Points, in no order, along strands that fork and pass close to each other.
Points whose rows are less than 95.1 apart are linked; no others are.
(298): 27; -47; -53; 7; -66; -47; -9; -28; -37; -29; 2; 42; -4; -5; 26; 22; -5; -26; -2; -45
(439): -34; 81; 69; 12; -9; 38; 70; -8; -10; -4; 23; 19; -23; 19; 33; -46; -28; 27; 20; 31
(139): -31; 22; 43; -8; 1; 41; 22; -1; 26; 26; 6; 11; -23; 36; -30; -16; -14; -30; -5; 34
(235): 11; -32; -4; 35; -38; -11; -46; -39; -31; -31; 13; 5; -2; -13; 7; 9; -1; -20; 19; -16
(718): -14; 7; -5; -12; 40; -24; -33; -25; 40; 30; -19; -16; 21; -22; -7; -6; 13; 29; -50; -37
(786): 13; -29; -20; -21; 2; -18; -4; -50; 6; 5; -5; 6; -3; -24; 9; -18; 3; -20; -49; 14
(347): 35; 6; 27; -32; 48; -16; -50; -1; 52; 0; -66; -30; -16; -19; -43; 52; -8; -20; -54; -1
(562): 10; -5; -10; 2; -40; -10; 2; 9; -29; -10; 30; 3; 3; 38; -33; -25; 27; -9; -13; 12
(21): -24; 13; 22; -18; 73; 24; 22; 18; 32; 48; -28; -16; -11; -41; -22; -6; 9; -13; -41; -16
(159): 8; -17; 10; -35; 4; -16; -44; -27; 14; -7; 3; -22; 55; -37; 0; 2; -6; 13; 7; 9
(262): -3; -26; -10; 39; -53; -11; -2; -20; -65; -30; 30; 22; -8; -17; 22; 2; -4; -30; 54; -44
(342): 15; 16; -7; 11; -14; 6; 56; 1; -64; -6; 21; 39; 25; 12; 18; -21; -13; -26; 49; 12
(193): 4; -13; 10; -7; 19; 11; 33; -16; -58; -7; 21; 0; 17; 16; 8; 11; 5; -26; 27; 23
(22): 8; -4; -9; -7; 22; 21; 22; 28; -7; 41; -11; 8; 11; -13; 22; -35; 2; -14; 16; 38
(723): 6; -26; -33; -50; 26; -15; -49; 1; 6; -14; -16; -19; -7; 1; -17; 10; 15; 21; -45; 4
(700): -1; 54; 11; -6; -3; 56; 19; 20; 4; 7; 25; 5; 44; 23; -10; -21; -38; 6; 11; 11
(405): 8; -55; -34; 16; -34; -37; -15; -8; 11; 24; -16; 6; 0; 27; 22; 39; 3; 7; 4; 6
(398): -4; -33; -9; 32; -20; 14; -14; 5; 6; 19; -5; 6; -15; 48; -6; 30; -4; -10; -6; 16
(69): -12; 16; 11; -47; 71; 4; -15; -5; 60; 41; -25; -32; 9; -38; -12; 25; 1; 3; -51; -39
(93): -23; 66; 66; 24; 46; 48; 46; 40; 40; 10; -4; 3; 13; 8; -46; 9; -6; 4; 18; -1
(361): 3; -24; -35; -25; 38; 24; -11; 12; 35; 7; -2; -25; -15; -6; -39; 17; 2; 31; -51; -17
(427): 11; -44; 20; -14; 39; -1; -11; -17; 17; -8; -20; 0; -8; 4; -1; 49; 40; -23; -37; 16
(781): -12; 25; -6; 11; 27; 1; -20; 12; -4; 41; -12; -17; 32; -2; -4; -25; -8; 25; -28; -20
(365): -8; 7; -19; 54; -34; 8; 27; 29; -43; 4; 11; 33; -22; 8; 10; -44; 11; 10; 29; -10
(512): -4; -11; 3; -4; -7; 21; 5; -42; -8; 5; 22; 32; -13; -2; 0; -37; 2; -44; -21; 14
(367): 13; -11; -17; 25; -6; -26; -36; 2; -16; 9; -9; -24; 16; -20; -6; -13; 8; 40; -3; -16
(596): 12; -18; -2; -9; -5; -7; -11; -48; 8; 13; 26; -25; 37; -14; -7; 16; -25; 26; 31; -12
(72): 11; -28; -32; -21; 9; -24; -4; 4; -19; 37; -18; 25; 12; -20; -2; -36; 1; -2; 30; 17
(130): -26; 105; 50; 28; 36; 39; 62; 47; 24; -21; 8; 31; -46; 50; 0; -8; -21; 43; 49; 27
(410): -3; -2; 1; 36; 22; 17; -42; -38; 2; -6; 13; -24; -23; 1; -10; 15; -5; -9; -25; -22
(233): 16; -15; 4; 27; -90; -20; 42; 5; -61; -28; 45; 16; 0; -23; 16; -11; -13; -15; 70; -58
(26): -34; 30; 3; 13; -15; 34; 22; -22; 4; 5; 31; 20; -17; 12; 2; -47; -28; -41; 3; 28
(422): -23; 15; 1; 26; -26; -8; 22; 30; -33; -2; 14; 13; -14; 62; -26; -18; 11; -21; 32; 39
(766): 12; -30; -19; 22; -11; -31; -59; -61; 6; -18; -2; 0; -22; 4; 7; 23; 0; -7; -8; -21
(770): -16; 28; 28; 44; 21; 52; 27; 46; 36; 10; 4; -21; -15; 13; -40; 7; -6; 22; 9; 10
(505): 19; -17; 12; -1; -34; 23; 3; -26; 7; 0; 47; -11; 14; -3; -18; -6; -9; 9; 38; 2
(656): 26; -27; 7; -33; 37; -21; 0; 1; 28; 19; -40; -41; 13; -32; 14; 23; 20; 41; -60; 11
(17): -51; 65; 83; 18; 15; 53; 54; 20; 8; -4; 15; -15; -21; 12; 9; -12; -5; 0; 0; 32
(697): -36; 32; 36; 31; -12; 24; 49; 39; -12; -22; 7; 20; -40; 59; -18; -7; 8; -7; 24; 62
(331): 20; -31; -47; 0; -36; -56; -42; -14; -11; -13; -9; -23; 25; -23; 23; 14; -11; 51; 6; -35
(762): 27; -42; 15; -42; 47; -33; -38; -36; 29; -26; -30; -6; -9; 4; 9; 62; 45; 21; -25; -1
(376): 29; 6; -7; -44; 36; -57; -53; -17; 51; -11; -70; -47; -16; -13; -4; 35; -3; 23; -57; 10
(486): -26; 0; 21; -10; 11; 12; -23; 10; -16; -7; 15; -15; 53; -22; -9; -13; 6; 0; 24; 18
(192): -7; -12; -18; -15; 4; -15; -30; 15; -6; -17; 12; 1; 13; 21; -50; -14; 37; 1; -31; 4
(327): -13; 0; 35; 4; 11; 34; -15; -9; 29; 28; 0; -16; -18; 37; -21; 33; -19; -34; -20; 16
(323): -1; -14; -57; 14; -5; 10; 25; 26; -4; -2; 13; -3; 42; 10; -7; 15; -16; 4; 5; 10
(411): 43; -53; -65; -16; -24; -58; -26; -28; -10; -23; -27; 37; -21; -47; 73; 7; 14; 6; 10; -42
(481): -9; 38; 31; -6; 34; 49; -3; 31; 68; 32; -14; -18; -23; -9; -29; 34; -6; -63; -55; -24
(303): 7; 44; -4; 31; -54; 7; 82; 17; -48; -30; 25; 49; 12; 0; 30; -36; -33; -7; 62; 10
(234): 37; -32; -19; -57; 23; -49; -51; -47; 39; -39; -20; 18; -18; 10; 39; 37; 54; 27; -14; -15
(7): -7; 2; 11; 34; 27; 43; -12; -5; -4; -1; 28; 6; -22; 7; -11; -9; 13; -2; 21; -16
(300): 3; 6; 1; -7; 34; 1; -9; 36; 13; 24; -4; 13; -1; 30; -45; -14; 44; -10; -22; -1
(756): 3; 16; 41; 15; -30; 38; 11; -19; -25; -23; 45; 25; 3; 27; -13; -19; -12; -5; 55; 7
(537): 15; -35; 16; -12; 31; -13; 7; -25; -29; -14; -2; 5; 29; -7; -3; 22; 37; -17; -8; 17
(371): -43; 73; 63; -9; 27; 51; 14; 36; 42; 34; 0; -3; -39; 29; -34; -6; -15; -46; -8; 5
(301): 21; -35; -35; -43; -17; -50; -15; -38; 0; 2; -21; -21; 2; -26; 45; -3; 0; 11; -44; 22
(270): 10; 10; 14; -16; 32; 21; -44; 1; 40; 13; -17; -26; -7; 10; -22; 34; -13; -41; -53; -3
(553): -15; -38; -36; -29; -49; -45; 13; 7; -41; 33; 1; 16; 20; 2; 20; -21; -13; -13; 37; 8
(646): 36; -53; -49; -12; -77; -66; -34; -16; -30; -38; -12; 44; -25; -44; 46; 1; -2; -18; 19; -69
(158): -8; -45; -41; -25; -87; -47; 17; 5; -42; -3; 15; 18; 17; -45; 26; -15; -27; -24; 45; -39
(329): -3; -44; -45; -31; -36; -60; -1; -13; -44; 11; -17; -7; 21; -28; 47; -7; -6; 2; 3; 6
(809): -56; 33; 69; -1; 41; 45; 16; 39; 2; 20; -10; -35; -3; -18; -11; -9; -3; -12; -9; 19
(492): -31; 51; 29; 26; -31; 21; 72; -15; -14; -14; 29; 28; -12; 23; 32; -37; -19; -17; 19; 39
(165): 44; -39; -51; -29; -4; -54; -45; -46; 15; -47; -12; 32; -22; -27; 36; 15; 32; 37; 8; -46
(35): -6; -23; 36; -16; 24; 15; -11; 23; 0; 18; -25; -49; 15; -19; -3; 23; 12; 28; -38; 17
(754): -29; 0; 48; 11; 22; 33; -15; 48; -5; 12; -13; -29; 22; -18; -7; -7; 19; 9; 0; 26
(545): -19; 70; 11; 36; 33; 58; 43; 58; 11; -17; 16; 6; -27; 29; -19; -11; -21; 19; 41; 26
(847): 26; 13; -40; -44; 13; -79; -60; -30; 51; -45; -52; -39; -17; -10; 47; 18; 16; 36; -44; 6
(728): 16; -12; -46; 2; 14; 24; 0; 18; 28; -3; 16; -16; 30; -15; -21; 11; -6; 28; -22; -9
(19): -1; 29; -9; 42; 22; 45; 31; 30; -22; -3; 20; 18; -16; 21; 4; -16; -4; 9; 39; 5
(56): 7; 25; -18; 31; -30; 30; 40; 9; 4; -1; 27; 5; 49; 13; 10; -5; -34; -3; 14; 11
(399): -20; 46; 42; -3; 45; 22; 3; 58; 18; 29; -15; -9; -20; 34; -50; 5; 23; -35; -19; 4
(209): 23; -16; -27; 39; -31; -19; 10; 2; -53; 7; -7; 13; 4; -3; -20; -24; -10; 33; 22; -23
(88): 9; -24; -50; -21; -12; -60; -57; -26; 38; -32; -27; -35; -5; -17; 23; 22; 8; 62; -24; -13
(134): 8; 9; -9; 40; -83; -9; 72; 32; -51; -8; 23; 37; 15; -20; 40; -26; -20; -1; 68; -43

A fork is a point with three links. Follow the links from the first point to the second and name the forks in between, in order.
(26) / (331) -> (139), (327), (270)
(139) / (22) -> (26), (553)
(847) / (723) -> (270), (327), (139), (192)
(158) / (781) -> (553), (26), (139), (327), (270), (367)
(512) / (756) -> (26), (754)
(347) / (193) -> (367), (19)
(367) / (300) -> (270), (327), (139)
(405) / (728) -> (327), (139), (192)
(159) / (7) -> (754), (26), (139), (327), (270), (367), (19)
